Each scene shows the same named points in several views. A view is turned or mirrored, and shifted as a whole, has a little noise and may leave points out.

Scene 1
View 1
(176): [-18  14 -35  15  14  38  -8  -9  -2  15 -27  -3  -3  47 -23  -9 -10   6
  30  -2  12  16   0 -15   0 -13  23  25   6  21 -11   8 -24  14  26 -16
 -20]
(275): [-17  18 -20   9   6  42  -2 -16  -1  -5 -14 -12  13  38 -10  -9  -4  -2
  31   5   3   2   6 -18  -6  -2  32   6  12  33 -10   9  -9  16  37 -10
 -10]
(226): [  1 -20  30  13   6  52  25 -37 -36  18 -21 -48  -7  -1  26  -8  16   4
  24  33  19  -9  -3 -51 -39  46   1 -22  12  -5  -3  43  30  21  49 -11
 -14]
(49): [-20   5   3  -3   6  45 -12 -36  -5   2 -28 -20  16  15 -17  -3  -4  11
  36  12  -4 -16   9 -21 -11  10  24   4  19  31   9  18   1  25  47  -9
   0]
(236): [-14  16 -51  25  19  36  -1   6  -3  22 -23   2 -17  65 -20 -15  -9   3
  25  -6  23  33  -6 -16   2 -22  20  35   0   8 -24   6 -35   6  15 -20
 -35]
(139): [  7  16 -17  32  -3  48  50   5 -22 -14  21 -38  -2  47  43 -27  12 -32
  15  21  29  16  -1 -46 -31  21  27 -34   1   9 -47  19  17  -1  36  -6
 -30]
(42): [-17  37 -58  21   5  35   3  11  10  -9  -4   5   8  71 -15 -19 -11 -11
  29 -10  10  23   5  -9   5 -28  42  18   4  35 -30  -7 -31   6  23 -12
 -23]
(201): [ -5 -13  -2  19  17  45  11 -21 -28  34 -32 -28 -23  25   2  -8   5  10
  24  17  25  13 -11 -39 -22  20   0  12   7 -11  -8  33  -1  15  33 -18
 -26]
(4): [ -4  -1  -4  20   8  46  21 -15 -23  12 -14 -30 -10  29  13 -14   8  -3
  22  18  21   9  -4 -38 -24  19  12  -5   6   2 -19  26   5  11  36 -13
 -23]
(314): [-11  45 -60  28  -1  37  22  20   6 -26  17  -2  10  78   4 -25  -7 -30
  23  -5  16  26   7 -16   0 -25  48  -1   1  37 -47 -11 -21  -2  23  -9
 -27]
(156): [-27  47 -64  12   6  34 -15   7  22 -18  -8  14  21  73 -34 -14 -19  -8
  35 -17  -2  16  13   5  16 -41  51  27   8  52 -23 -17 -40  10  22 -11
 -14]
(112): [-19  -5  12  -2  12  46 -16 -43 -11  15 -40 -22  10   8 -19   2  -2  19
  35  16  -3 -16   5 -24 -13  16  14   8  20  21  16  26   2  29  47 -12
   0]
(270): [ -9  29 -71  39  15  33  18  28  -3   9  -4   4 -21  87  -5 -26  -8 -16
  19  -9  33  48  -7 -19   2 -29  28  27  -7   7 -48  -2 -38  -5   8 -19
 -46]
(277): [  8 -13   5  30   8  49  43 -11 -40  21  -6 -44 -26  27  38 -19  16  -9
  13  28  38  18 -10 -56 -36  38  -1 -18   1 -19 -29  39  19   6  37 -15
 -35]
(123): [-11  18 -40  25  11  38   9   3  -7  11 -13  -6  -8  58  -6 -15  -6  -5
  23   1  20  25  -2 -21  -6 -10  23  17   2  13 -27   8 -21   7  23 -16
 -31]
(48): [-10 -11  15   6   9  48   2 -38 -21  17 -30 -32  -1   7   1  -5   4  11
  29  22   9  -9   1 -36 -24  27   8  -3  15   9   4  33  11  23  46 -12
  -9]
(113): [-17  28  -3  -3  -9  48   1 -27   5 -34   1 -21  39  23  -3  -9  -3 -11
  35  12 -14 -23  20 -19 -11   7  46 -20  20  55  -5   6   9  21  52  -2
   8]
(94): [-17  13 -25  10  12  40  -8 -14  -3  11 -27  -7   1  42 -19  -8  -8   6
  31   2   9  10   2 -17  -2  -7  23  21   9  21  -8  11 -19  17  30 -15
 -18]
(154): [ -4 -22  20  13  13  49  13 -35 -33  33 -33 -39 -16   6  11  -4  11  14
  24  27  22   1  -7 -45 -30  36  -5  -2  11 -11   2  42  13  21  42 -15
 -18]
(140): [-10  -9  19   4   5  50   5 -39 -22  11 -26 -34   4   5   4  -3   6   8
  30  25   5 -12   3 -37 -24  31  12 -10  18  11   4  33  15  23  49 -10
  -6]
(26): [-31  32 -25  -7   3  42 -28 -25  20 -22 -20   2  39  36 -36  -3 -16   5
  41  -4 -20 -16  21   2   7 -20  48  15  21  62   6  -5 -19  24  41  -6
   7]
(239): [  6  -1 -34  43  16  42  39  14 -33  31 -10 -23 -41  60  24 -25   7 -10
  12  12  49  45 -19 -45 -23   8   2   8  -7 -26 -44  27 -10  -4  16 -19
 -53]
View 2
(277): [-14   0   9 -18  -2  12 -31 -35 -49  49 -30   9  12 -26 -21  11  41 -21
 -11  -4  13   3  20   3 -27 -20 -11   3 -59 -12  -1  12  11   7   7  39
  14]
(201): [ -1  -6  16 -24 -22  13 -15 -26 -32  13 -18  27   0  -4   5   3  28 -11
 -24 -25   8 -10   7 -25  -5 -23 -15  12 -37  -9 -12   4  15 -21  13   5
  22]
(270): [-62 -10  15 -25   6   5 -20   2  -4   4 -11   9 -21 -31 -17 -11   5  50
  13 -89  40 -15 -22 -37 -21 -59  14  37 -53  34 -17   4  -6 -38  35  -8
   1]
(4): [ -7   2  14 -19  -3   3 -15 -29 -28  20 -21   9  10 -18  -6  -4  31  -7
  -9 -11  12 -10  12  -9 -14 -21 -14  13 -39  -4  -3   5  17 -16  18  14
   8]
(26): [  7  14  24 -20   9 -30  29 -12  22 -53   2  -4   8  -5  23 -49   7  30
   3 -12   8 -42   1 -28   7 -18 -18  45  18  11  -2 -12  39 -74  42 -43
 -20]
(176): [-13  -3  20 -25 -10   0  -1 -11  -3 -15  -7  18  -6  -7  11 -17  12  22
  -9 -47  16 -23  -7 -38   0 -33  -7  31 -21  11 -14  -4  16 -48  29 -20
   6]
(239): [-47 -13  12 -24 -11  24 -40 -17 -41  44 -25  21 -13 -28 -22  19  26   8
  -7 -62  29   4  -6 -24 -25 -46   5  12 -74   9 -16  13  -9  -3  14  27
  22]
(112): [ 29   5  21 -21 -18  -4   9 -31 -15 -14 -10  20  14   6  24 -19  26 -16
 -26  10  -4 -23  17 -22   9  -5 -28  18  -2 -16  -7  -5  35 -43  18 -14
  11]
(156): [-33   6  21 -22  15 -22  13   3  26 -43   3  -3 -10 -19   8 -43  -3  58
  17 -62  27 -37 -19 -38  -6 -44   1  53  -7  33 -10  -8  17 -71  49 -42
 -21]
(123): [-30  -3  16 -24   0   0 -10 -12  -8  -2 -12  10  -7 -21  -4 -16  13  26
   1 -51  24 -18  -8 -28 -13 -39  -1  30 -35  14 -10   2   9 -36  29  -8
   1]
(140): [ 23   8  18 -17  -9  -4   1 -38 -26   5 -18  12  20  -5  11 -11  34 -25
 -20  19  -3 -16  25  -7  -3  -2 -26  10 -16 -19   0   0  34 -24  16   7
   8]
(139): [-36  12   8 -14  29 -10 -22 -26 -29  38 -27 -19  14 -45 -34 -10  33   9
  20  -7  25  -7  17  14 -38 -28  -5  18 -55   5   9  11  12  -3  23  32
 -16]
(113): [  9  23  17 -13  26 -35  21 -25   3 -24  -9 -21  23 -22   4 -44  23  12
  13  19   7 -33  19  -1 -10  -7 -22  32   5   1  12  -4  41 -46  36 -14
 -29]
(48): [ 19   5  17 -18 -14   3  -5 -37 -30  12 -20  16  18  -4   8  -6  35 -26
 -23  15  -1 -13  23 -11  -3  -5 -24   8 -23 -20  -2   3  29 -21  12   9
  12]
(154): [ 18   0  16 -19 -22  12 -13 -39 -41  24 -23  24  14  -3   5   5  38 -33
 -30   9   0  -7  23 -11  -4  -7 -23   3 -35 -23  -5   5  23 -12   6  19
  23]
(94): [ -8  -1  20 -23 -10  -3   2 -14  -5 -16  -8  15   0  -7  12 -18  15  15
  -8 -34  13 -24  -2 -33   0 -27 -10  29 -17   6 -11  -4  20 -46  28 -19
   6]
(314): [-53   7  13 -19  32 -21  -4  -3   7  -8 -11 -17  -3 -42 -22 -33   6  54
  30 -56  35 -24 -11 -16 -27 -45   5  44 -34  32  -1   2  10 -43  44 -10
 -27]
(236): [-33  -9  19 -26 -13   6 -11  -4  -7  -7  -8  22 -18 -13   2  -9   7  32
  -5 -72  27 -19 -18 -43  -5 -45   1  33 -36  19 -20  -1   4 -43  30 -19
  11]
(226): [ 20   8  13 -17  -7   2 -12 -44 -46  31 -27  10  25 -12  -2   1  46 -37
 -22  31  -2  -5  34   5 -12  -1 -27   0 -34 -29   3   7  28  -3   6  28
  12]
(49): [ 20   8  22 -20  -6 -11  13 -27  -7 -20 -10   8  14  -1  19 -25  23  -4
 -15   7   0 -26  15 -18   4  -9 -25  24  -1  -9  -2  -4  35 -45  24 -16
   0]
(275): [ -6   7  18 -21   6 -14   6 -19  -3 -16  -9   2   6 -15   5 -26  17  16
   0 -18  13 -26   3 -19  -7 -23 -13  33 -13   7  -3  -3  27 -46  31 -15
 -10]
View 3
(270): [ -2 -24   6 -11  41 -25  17  33   1   8 -15   3 -42  70  -9  24  57 -50
  60 -32  39  -3   6 -29 -24  -7 -19 -11  41 -29 -40  51 -34 -16  29 -13
  15]
(314): [ -1 -35  25  -3  59 -50   8   3 -13   9   5   1 -38  80   6  22  52 -30
  34  -5  40   6  -5 -11 -20  13  -8 -24  34 -30 -23  64 -23  -2  30   5
   2]
(42): [ -9 -28  18  -8  55 -31  -4   4 -13  12  13  20 -31  77   7   3  51 -31
  34   2  21   9  -8 -16 -14  -4  -3  -9  41 -31 -23  66 -28 -12  31 -10
  18]
(201): [ 32  -4  -8 -18   1   3   9  18  -7  16 -51  27  -6  33 -10   7  20  -8
  10 -23  -6  -1  -6 -29  12   1   6  19  34  -7   6  -8 -22 -14 -10 -20
  37]
(4): [ 35 -13   4 -13  11 -17  15   9 -13  15 -48  14 -11  39  -5  17  20  -5
   5 -18   6   1  -9 -19   9  15   5   6  27  -8  10  -1 -15  -5  -8  -6
  23]
(275): [  9 -20  15  -9  38 -23  -8  -9 -19  15  -5  29 -10  59   8  -3  29  -6
   3   9  -1  12 -16 -10   3   6  12   3  34 -19   5  37 -19  -7   9  -9
  26]
(123): [  7 -20   6 -12  32 -18   4  14 -10  13 -15  19 -24  61  -2   9  40 -27
  30 -14  15   4  -4 -23  -7  -2  -4   1  38 -21 -15  37 -27 -14  16 -13
  23]
(277): [ 54 -12  -1 -14  -5 -18  34  22  -9  15 -81  -2 -15  27 -15  36  14  -4
   5 -37  17  -7  -1 -23   9  27  -2   4  19   1  13 -31 -13  -1 -20   1
  17]
(26): [-10 -25  24  -8  60 -26 -33 -32 -28  17  36  47  -2  72  23 -28  33   1
  -9  39 -17  23 -30  -1   6  -3  23   5  39 -27  10  67 -18  -7  20 -12
  33]
(156): [-23 -30  22  -6  68 -32 -19  -9 -16  13  39  32 -27  85  14 -11  55 -29
  33  16  12  15 -15 -11 -16 -11   3  -7  45 -36 -22  89 -29 -13  39 -13
  23]
(139): [ 43 -29  21  -5  24 -49  33   7 -17  12 -56 -18 -26  48  -3  45  25  -7
  10 -22  39  -3  -3 -11  -5  40  -5 -17  18  -7   5   1 -11  12  -4  19
  -4]
(113): [ 17 -29  30  -4  48 -45 -12 -37 -33  17   2  24   0  60  20  -3  19  17
 -26  32  -4  20 -28   8  10  27  23  -4  23 -16  28  36  -6   8   1   9
  15]
(154): [ 45  -1  -6 -17  -8   1  10   8 -12  18 -62  27   4  22  -9   5   7   6
 -11 -20 -15   2 -11 -23  22  12  13  23  26   1  24 -27 -14  -9 -22 -16
  37]
(140): [ 38  -8   6 -13   8 -12   0 -12 -21  21 -41  30   7  32   3  -1   7  14
 -22   3 -19   9 -20 -11  23  18  22  15  24  -3  31 -10 -11  -3 -19  -7
  32]
(112): [ 21  -5   3 -15  16  -1 -17 -15 -21  20 -18  49  11  38   7 -21  13  12
 -19  12 -31  13 -24 -15  22   2  24  23  33 -10  28   9 -16 -11  -9 -20
  43]
(48): [ 38  -6   1 -15   3  -7   3  -4 -19  18 -48  30   5  30  -2   0   9  12
 -16  -5 -18   7 -17 -15  21  13  17  17  26  -3  27 -14 -12  -5 -19 -10
  34]
(226): [ 57  -6   2 -14  -7 -12  17  -1 -18  19 -71  18   6  21  -5  16  -1  17
 -24 -14 -10   1 -14 -14  26  29  17  15  19   4  36 -36  -8   2 -30  -2
  27]
(94): [  5 -16   5 -14  31  -9  -9   1 -13  15  -7  36 -10  54   3  -7  34 -14
  13   0  -5   8 -12 -19   3  -7   7  10  38 -21  -3  38 -24 -16  11 -19
  34]
(49): [ 17 -12  11 -13  25 -13 -15 -19 -24  19  -9  41   6  46  10 -16  16   9
 -17  16 -22  14 -24  -9  16   6  22  15  31 -14  23  21 -14  -6  -3 -14
  35]
View 4
(113): [-19 -32 -23 -14   0 -13  10  -1  25  18   5  39 -22   4 -17  14 -41  26
   6  -2  10 -27  34 -25  19  -3   4  27  83   9 -41  -8  -8  18   6 -11
  47]
(26): [ -4 -27 -23 -13  -3 -31  26   6  30  -7   5  22 -15  -5 -35  25 -28   5
  37  -7  32  -1  24 -47   3 -20  -4  35 102 -28 -23 -15   1   1  -5  -6
  47]
(42): [ -6  26 -17   7  20 -23  25  27   7 -34   5  11  -4  34  -2  20 -10  -1
  43  -9  -6  21  14 -20   6 -25  -9  22  53 -19 -25 -33   5  -2  -8  13
  28]
(123): [  4  29  -4  -3   9  -8   6  17  -6 -20  11  11   2  18   4  13  -3   0
  23 -11  -6  10   8  11   8 -27  -5  20  33   0 -17 -25   2  -4  -6   7
  19]
(314): [-21  33 -24  15  34 -18  25  33   6 -30   4  18  -9  59  12  15 -18  12
  33  -4 -27  19  20 -19  13 -10  -5  19  41  -5 -42 -36   2   9  -1  19
  29]
(4): [  1  11   6 -19  -4   9 -16  -3 -11   9  17  24  -2  -3   9   5 -12  14
  -8 -11  -4 -23  13  37  19 -15   5  15  27  32 -14 -12  -7   7   0  -9
  19]
(239): [ 11  63  15  -6  14  16 -19  15 -34 -20  20   6  14  23  34   2  13  -1
   1 -16 -29   2  -4  65  17 -28   0   8 -17  31  -6 -30   2  -5  -4   8
  -3]
(112): [ 15 -27   3 -35 -25  -4 -11 -19   7  19  18  24  -5 -40 -24  14 -19   6
   2 -12  34 -29  15  13  10 -25   2  27  70   8  -2   0  -7  -2  -5 -22
  30]
(49): [  5 -24  -4 -27 -18  -8  -2 -10  12  15  13  26  -9 -26 -22  14 -24  10
   6 -11  28 -25  19   1  10 -19   2  28  74   6 -12  -6  -6   2  -3 -18
  34]
(140): [  4 -23   5 -34 -21  12 -22 -19   1  33  18  34  -8 -31  -9   6 -24  20
 -21 -11  17 -45  20  33  21 -12  10  21  51  36 -13   3 -11  10   2 -23
  27]
(48): [ 10 -15  10 -33 -21  12 -23 -20  -6  25  19  28  -3 -32  -7   5 -17  14
 -15 -13  17 -39  15  39  16 -18   7  20  44  32  -7   0 -10   5   0 -22
  23]
(156): [ -7  15 -26   7  20 -36  38  30  18 -38   2   8  -6  32 -17  26 -13  -5
  55 -10   6  29  17 -46   0 -27 -11  28  74 -38 -25 -34   7  -5 -10  14
  35]
(176): [ 11  14  -2 -12  -1 -14   8  10   0 -21  12   8   2  -2 -10  18  -2  -7
  29 -13  13   6   7   3   4 -33  -7  25  51 -10  -5 -21   4 -10 -10   0
  22]
(94): [ 10   7  -3 -14  -3 -12   6   6   1 -13  14  12  -1  -6 -12  16  -8  -2
  22 -12  16  -1  10   4   7 -29  -4  24  54  -6  -9 -17   0  -6  -8  -3
  25]
(277): [  0  23  13 -19   0  27 -33  -6 -24  18  22  28   1   2  27  -4 -11  22
 -29 -11 -21 -34  11  69  27 -11   9   9  -1  57 -16 -12  -9  12   4  -8
   8]
(236): [ 14  37   1  -6   8 -13  10  21  -9 -34  13   0  10  14   1  16   6 -13
  35 -15   2  22   0  10   2 -37  -9  21  32 -15  -3 -30   7 -14 -13   8
  13]
(270): [  2  61  -6  12  29 -13  16  36 -15 -47  10   0   7  47  18  15   7  -9
  39 -11 -23  33   3   8   6 -30 -10  16  14 -10 -18 -42   8  -8  -9  21
   9]
(275): [ -2  -2 -10 -13   0 -11   7   6  10  -4   9  20  -5   3 -11  15 -19  10
  17 -10  10  -8  19  -6  11 -19  -1  25  61   0 -20 -17  -3   3  -2  -5
  31]
(139): [-23  24  -7   0  20  15 -12  10 -13  10  12  37  -9  40  30  -1 -25  33
 -16  -4 -39 -21  25  34  31   4   9  10  12  47 -43 -20 -10  24  10   1
  21]
(154): [ 16  -3  19 -35 -24  18 -31 -19 -15  25  23  25   2 -34   0   2 -10  12
 -22 -15  13 -40   8  57  18 -20   9  17  28  41   2  -1  -9   2  -1 -23
  15]
View 5
(154): [ 26  -4 -17  39 -19 -17   4  -3  27 -30 -10 -14 -20  -6  11  18 -14  -5
  11  10  40 -10   3  34  -8 -16  32  25  12 -34 -44 -21 -10 -25 -13  28
 -32]
(123): [ 22   9 -39   8  -9  -4   5  36  21 -16   0  14  16   6  11  11   1   9
 -47  11 -10 -29  -6   5 -26 -15  23  24 -19 -26 -12 -27 -16  -3  41 -34
 -41]
(201): [ 19   2 -23  32 -13 -21   7   9  25 -26  -2   1  -5   0   5  21 -11   6
  -6  13  20 -13  -6  23 -13 -21  26  25   2 -39 -32 -28 -14 -11   5  11
 -29]
(236): [ 13   9 -47  12  -9 -17  20  35  14  -9  10  29  24  10   2   9  -2  26
 -54   9 -23 -19  -7   1 -18 -18   9  17 -25 -28 -14 -32 -16  13  38 -39
 -28]
(314): [ 33  12 -45 -13  -8  25 -12  57  27 -10  -6   8  22   9  29   5  11  -8
 -73  10 -23 -50  -2  -5 -44  -5  35  27 -32 -13   4 -22 -16 -10  76 -70
 -63]
(26): [ 31  -6 -67   0 -39  11  26  34  -3  23  -3   3   0  -2  25 -34  11  10
 -67 -15 -12 -20  39  13  -7  22  21 -10 -26  36 -38   2  11 -20  15 -64
 -51]
(94): [ 21   2 -47  15 -20  -7  18  26  13  -5   1  11   8   2  10  -2   1  13
 -43   3  -6 -18   9  11 -13  -3  20  10 -17 -10 -27 -19  -7  -5  20 -31
 -36]
(49): [ 27  -8 -43  20 -33  -1  16  14   7   0  -7  -9 -13  -5  20 -13  -2   2
 -27  -5  16 -13  27  26  -5   9  29   4  -7   8 -45  -5   5 -26  -5 -18
 -42]
(140): [ 31  -9 -27  29 -29  -5   4   4  20 -16 -14 -20 -24  -8  21   1  -7  -9
   0   2  37 -14  17  33  -7   0  36  15   6 -10 -46 -10  -1 -34 -12  10
 -44]
(226): [ 34  -7 -10  36 -23  -4  -9  -2  32 -34 -18 -30 -30 -10  23  19 -11 -21
  19  10  53 -17   6  38 -14  -9  45  29  18 -31 -44 -15  -6 -41 -12  32
 -45]
(277): [ 32   3  -5  28  -5  -3 -22  11  45 -48 -15 -20 -13  -2  20  37 -11 -21
  11  22  39 -29 -17  25 -31 -26  46  45  11 -55 -21 -30 -23 -29  22  25
 -46]
(42): [ 25   9 -53  -6 -12   9   8  50  15  -2   3  20  24   9  18  -2   8  10
 -73   6 -28 -35   3  -2 -30  -4  22  15 -32  -9  -7 -22 -12   0  57 -64
 -49]
(113): [ 42  -9 -47   1 -36  28  -1  28  14   5 -19 -23 -16  -8  41 -23  10 -19
 -43  -8  15 -32  34  22 -17  21  45   6 -12  26 -37   4   8 -43  16 -41
 -66]
(48): [ 28  -6 -23  33 -25 -10   6   3  22 -20 -12 -17 -21  -7  16   6  -8  -4
   1   5  37 -13  12  32  -6  -5  35  19   8 -19 -45 -14  -4 -31 -12  15
 -38]
(239): [ 18  18 -13  22  11 -16 -13  28  42 -49   1  13  18  10   3  46 -12   4
 -17  30   3 -30 -37   7 -36 -42  26  50  -7 -74  -2 -47 -35   5  51   3
 -32]
(139): [ 42   8 -13   4  -6  26 -34  33  46 -39 -21 -24  -7   1  38  28   1 -34
 -19  18  23 -49 -11  15 -46 -15  55  46  -2 -37  -8 -24 -23 -36  53 -12
 -68]
(270): [ 18  20 -41  -3   6  -3  -1  52  26 -22   8  29  36  15   8  23   3  15
 -67  19 -33 -39 -23 -10 -39 -25  19  32 -29 -42   8 -40 -28  14  75 -54
 -41]
(176): [ 19   5 -47  15 -16 -12  19  29  12  -5   5  17  12   4   7  -1   0  18
 -47   4 -11 -18   5   9 -14  -8  16  12 -20 -14 -22 -23  -8   1  25 -34
 -34]
(112): [ 25  -9 -41  28 -35 -13  24   6   7  -1  -5  -7 -16  -6  14 -10  -6   6
 -16  -4  23  -4  25  32   3   6  24   3  -1   3 -51  -9   5 -24 -19  -4
 -34]
(275): [ 30   0 -45  10 -25   5   9  29  13  -3  -6  -1   0   1  22  -8   3   1
 -44   0   2 -26  17  14 -17   3  28  12 -16  -1 -28 -13  -2 -18  22 -35
 -48]
(156): [ 24   7 -68 -11 -20  12  19  55   5  14   6  23  26   9  19 -18  13  17
 -90  -4 -38 -32  15  -5 -23   6  16   4 -39  12 -11 -15  -4   2  54 -84
 -49]
(4): [ 29   1 -22  21 -13  -2  -7  17  30 -27 -10 -11  -8  -2  19  17  -5  -9
 -12  12  23 -25  -2  22 -22 -13  37  29   0 -31 -28 -23 -14 -22  20   0
 -44]
View 6
(201): [ 12  13  21  27  13 -10  -5  14 -28   1   2  -5  18 -54  -1 -69 -11  -6
 -20 -24 -17 -42  16 -29 -13  14  46 -27 -16  27 -12   2 -18 -20  13   0
  -2]
(176): [ 13  23  31  11  12 -11  14  23 -27   5 -22 -19   7 -40  19 -42  -3 -15
  17 -32   5 -17  24 -27 -22  -4  39 -21   4   6   7 -25   2 -36  12  45
 -20]
(226): [-13   4  17  28  35 -20 -37   0 -20  -8  21   3  36 -49  -7 -82 -12 -20
 -34   2 -40 -30 -11 -20  -7  -2  40 -29 -53  38 -10  10 -38 -11  23 -29
   0]
(239): [ 37  -2   5  13 -17  -1  11  39 -31 -19  21  -1   5 -78 -40 -32  -6  13
 -27 -26   5 -57  28 -30 -10  15  60 -16   8  23  -8 -24  -4 -41 -34 -13
   4]
(139): [  8 -10   1  -4  11 -15 -23  30 -15 -36  32  -2  22 -62 -34 -16  -3 -19
 -17  14  -7 -11  -3 -13  -5 -30  48 -13 -27  25  13 -42 -18 -50 -25 -15
 -10]
(140): [-13  15  25  25  39 -22 -27  -2 -21   2   1  -4  30 -37  14 -77  -9 -26
 -13  -6 -32 -16  -4 -21 -13  -8  31 -31 -43  29  -3   4 -30 -14  33   1
 -10]
(123): [ 18  12  20   4   5 -10  10  30 -25  -8  -8 -15   6 -49   2 -26  -2 -14
   9 -25   8 -19  23 -26 -17 -10  45 -19   2  10   9 -34   2 -44  -7  31
 -19]
(113): [-24  13  28  -4  49 -28 -27   5 -10  -9 -10 -15  27 -19  28 -37  -1 -51
  20   9 -17  30 -13  -9 -14 -45  24 -22 -40  14  26 -32 -20 -37  31  35
 -33]
(277): [  9  -5   5  19  11 -12 -23  17 -24 -20  35   7  27 -68 -34 -56 -10  -4
 -39  -1 -24 -43   3 -22  -5   1  51 -21 -34  36  -9  -7 -29 -27 -12 -34
   5]
(154): [ -3  11  20  32  28 -15 -21   5 -26   1   9  -1  27 -49   1 -85 -12 -10
 -28 -16 -32 -40   4 -27 -12  12  42 -30 -37  34 -15  13 -30 -10  24 -16
   0]
(314): [ 17   4  15 -19   5 -12   7  41 -17 -24  -3 -18   3 -47  -5  13   4 -26
  25  -7  22  11  15 -15 -14 -41  43  -8   5   2  31 -68   9 -64 -24  44
 -32]
(26): [-13  31  42   1  43 -22  -2   8 -15   9 -42 -28  13 -11  55 -37   2 -48
  44 -19   2  28   7 -18 -24 -35  21 -24 -13   1  27 -33  -3 -36  41  73
 -42]
(49): [-13  23  34  18  39 -22 -15   3 -20   8 -18 -14  22 -25  32 -64  -5 -34
  12 -14 -20  -1   2 -21 -16 -13  28 -28 -30  16   6  -7 -17 -21  40  31
 -23]
(4): [  5   5  17  14  20 -14 -15  15 -22 -11  11  -4  20 -52  -9 -51  -6 -15
 -17 -11 -14 -25   6 -21 -10  -6  43 -23 -25  25   0 -13 -20 -28   4  -2
  -8]
(94): [  7  22  30  12  19 -13   6  19 -26   4 -21 -19  10 -37  22 -46  -1 -20
  14 -29   0 -14  19 -26 -19  -7  37 -23  -4  10   7 -23  -3 -32  17  41
 -21]
(112): [-14  24  36  24  43 -21 -15  -3 -21  12 -18 -13  24 -25  34 -77  -7 -32
   6 -17 -24  -7   2 -23 -17  -7  29 -31 -32  19   1   1 -22 -15  45  26
 -20]
(156): [ 13  26  35 -13  15 -14  21  33 -20  -3 -37 -29  -3 -26  33  -2   6 -32
  48 -28  28  17  27 -21 -23 -32  34 -15  18 -12  31 -58  17 -57   5  81
 -39]
(236): [ 27  18  25   7  -3  -4  22  35 -30  -2 -21 -18  -1 -49   8 -27  -1  -7
  14 -40  17 -27  36 -30 -20   2  47 -19  20   4   7 -34  10 -44  -6  44
 -17]
(270): [ 39   8  15  -6 -15  -2  29  49 -26 -18  -6 -16  -7 -60 -13   1   2  -2
  14 -33  29 -25  38 -28 -17  -9  53 -11  28   0  13 -56  18 -60 -34  39
 -18]
(48): [ -8  12  24  26  34 -19 -23   0 -24   1   2  -5  26 -41   9 -79  -9 -20
 -16 -11 -30 -24   0 -23 -12   0  35 -30 -39  30  -7   6 -28 -13  29  -4
  -7]
(42): [ 17  16  25  -8   8 -11  16  36 -22 -10 -21 -23   0 -39  14  -5   5 -23
  31 -23  22   4  23 -21 -19 -25  41 -14  13  -2  24 -53  11 -56  -6  57
 -31]
(275): [ -1  19  30   4  27 -19  -3  15 -18  -2 -15 -17  15 -32  20 -40  -2 -29
  16 -15  -3   1   8 -20 -18 -22  34 -23 -15  11  14 -28  -8 -35  18  37
 -26]

In a view up to two points have been moved. Name them for each view, in the order of its rows, or write -.
view 1 | (48), (239)
view 2 | (201)
view 3 | (270)
view 4 | (140)
view 5 | (236)
view 6 | (139), (112)
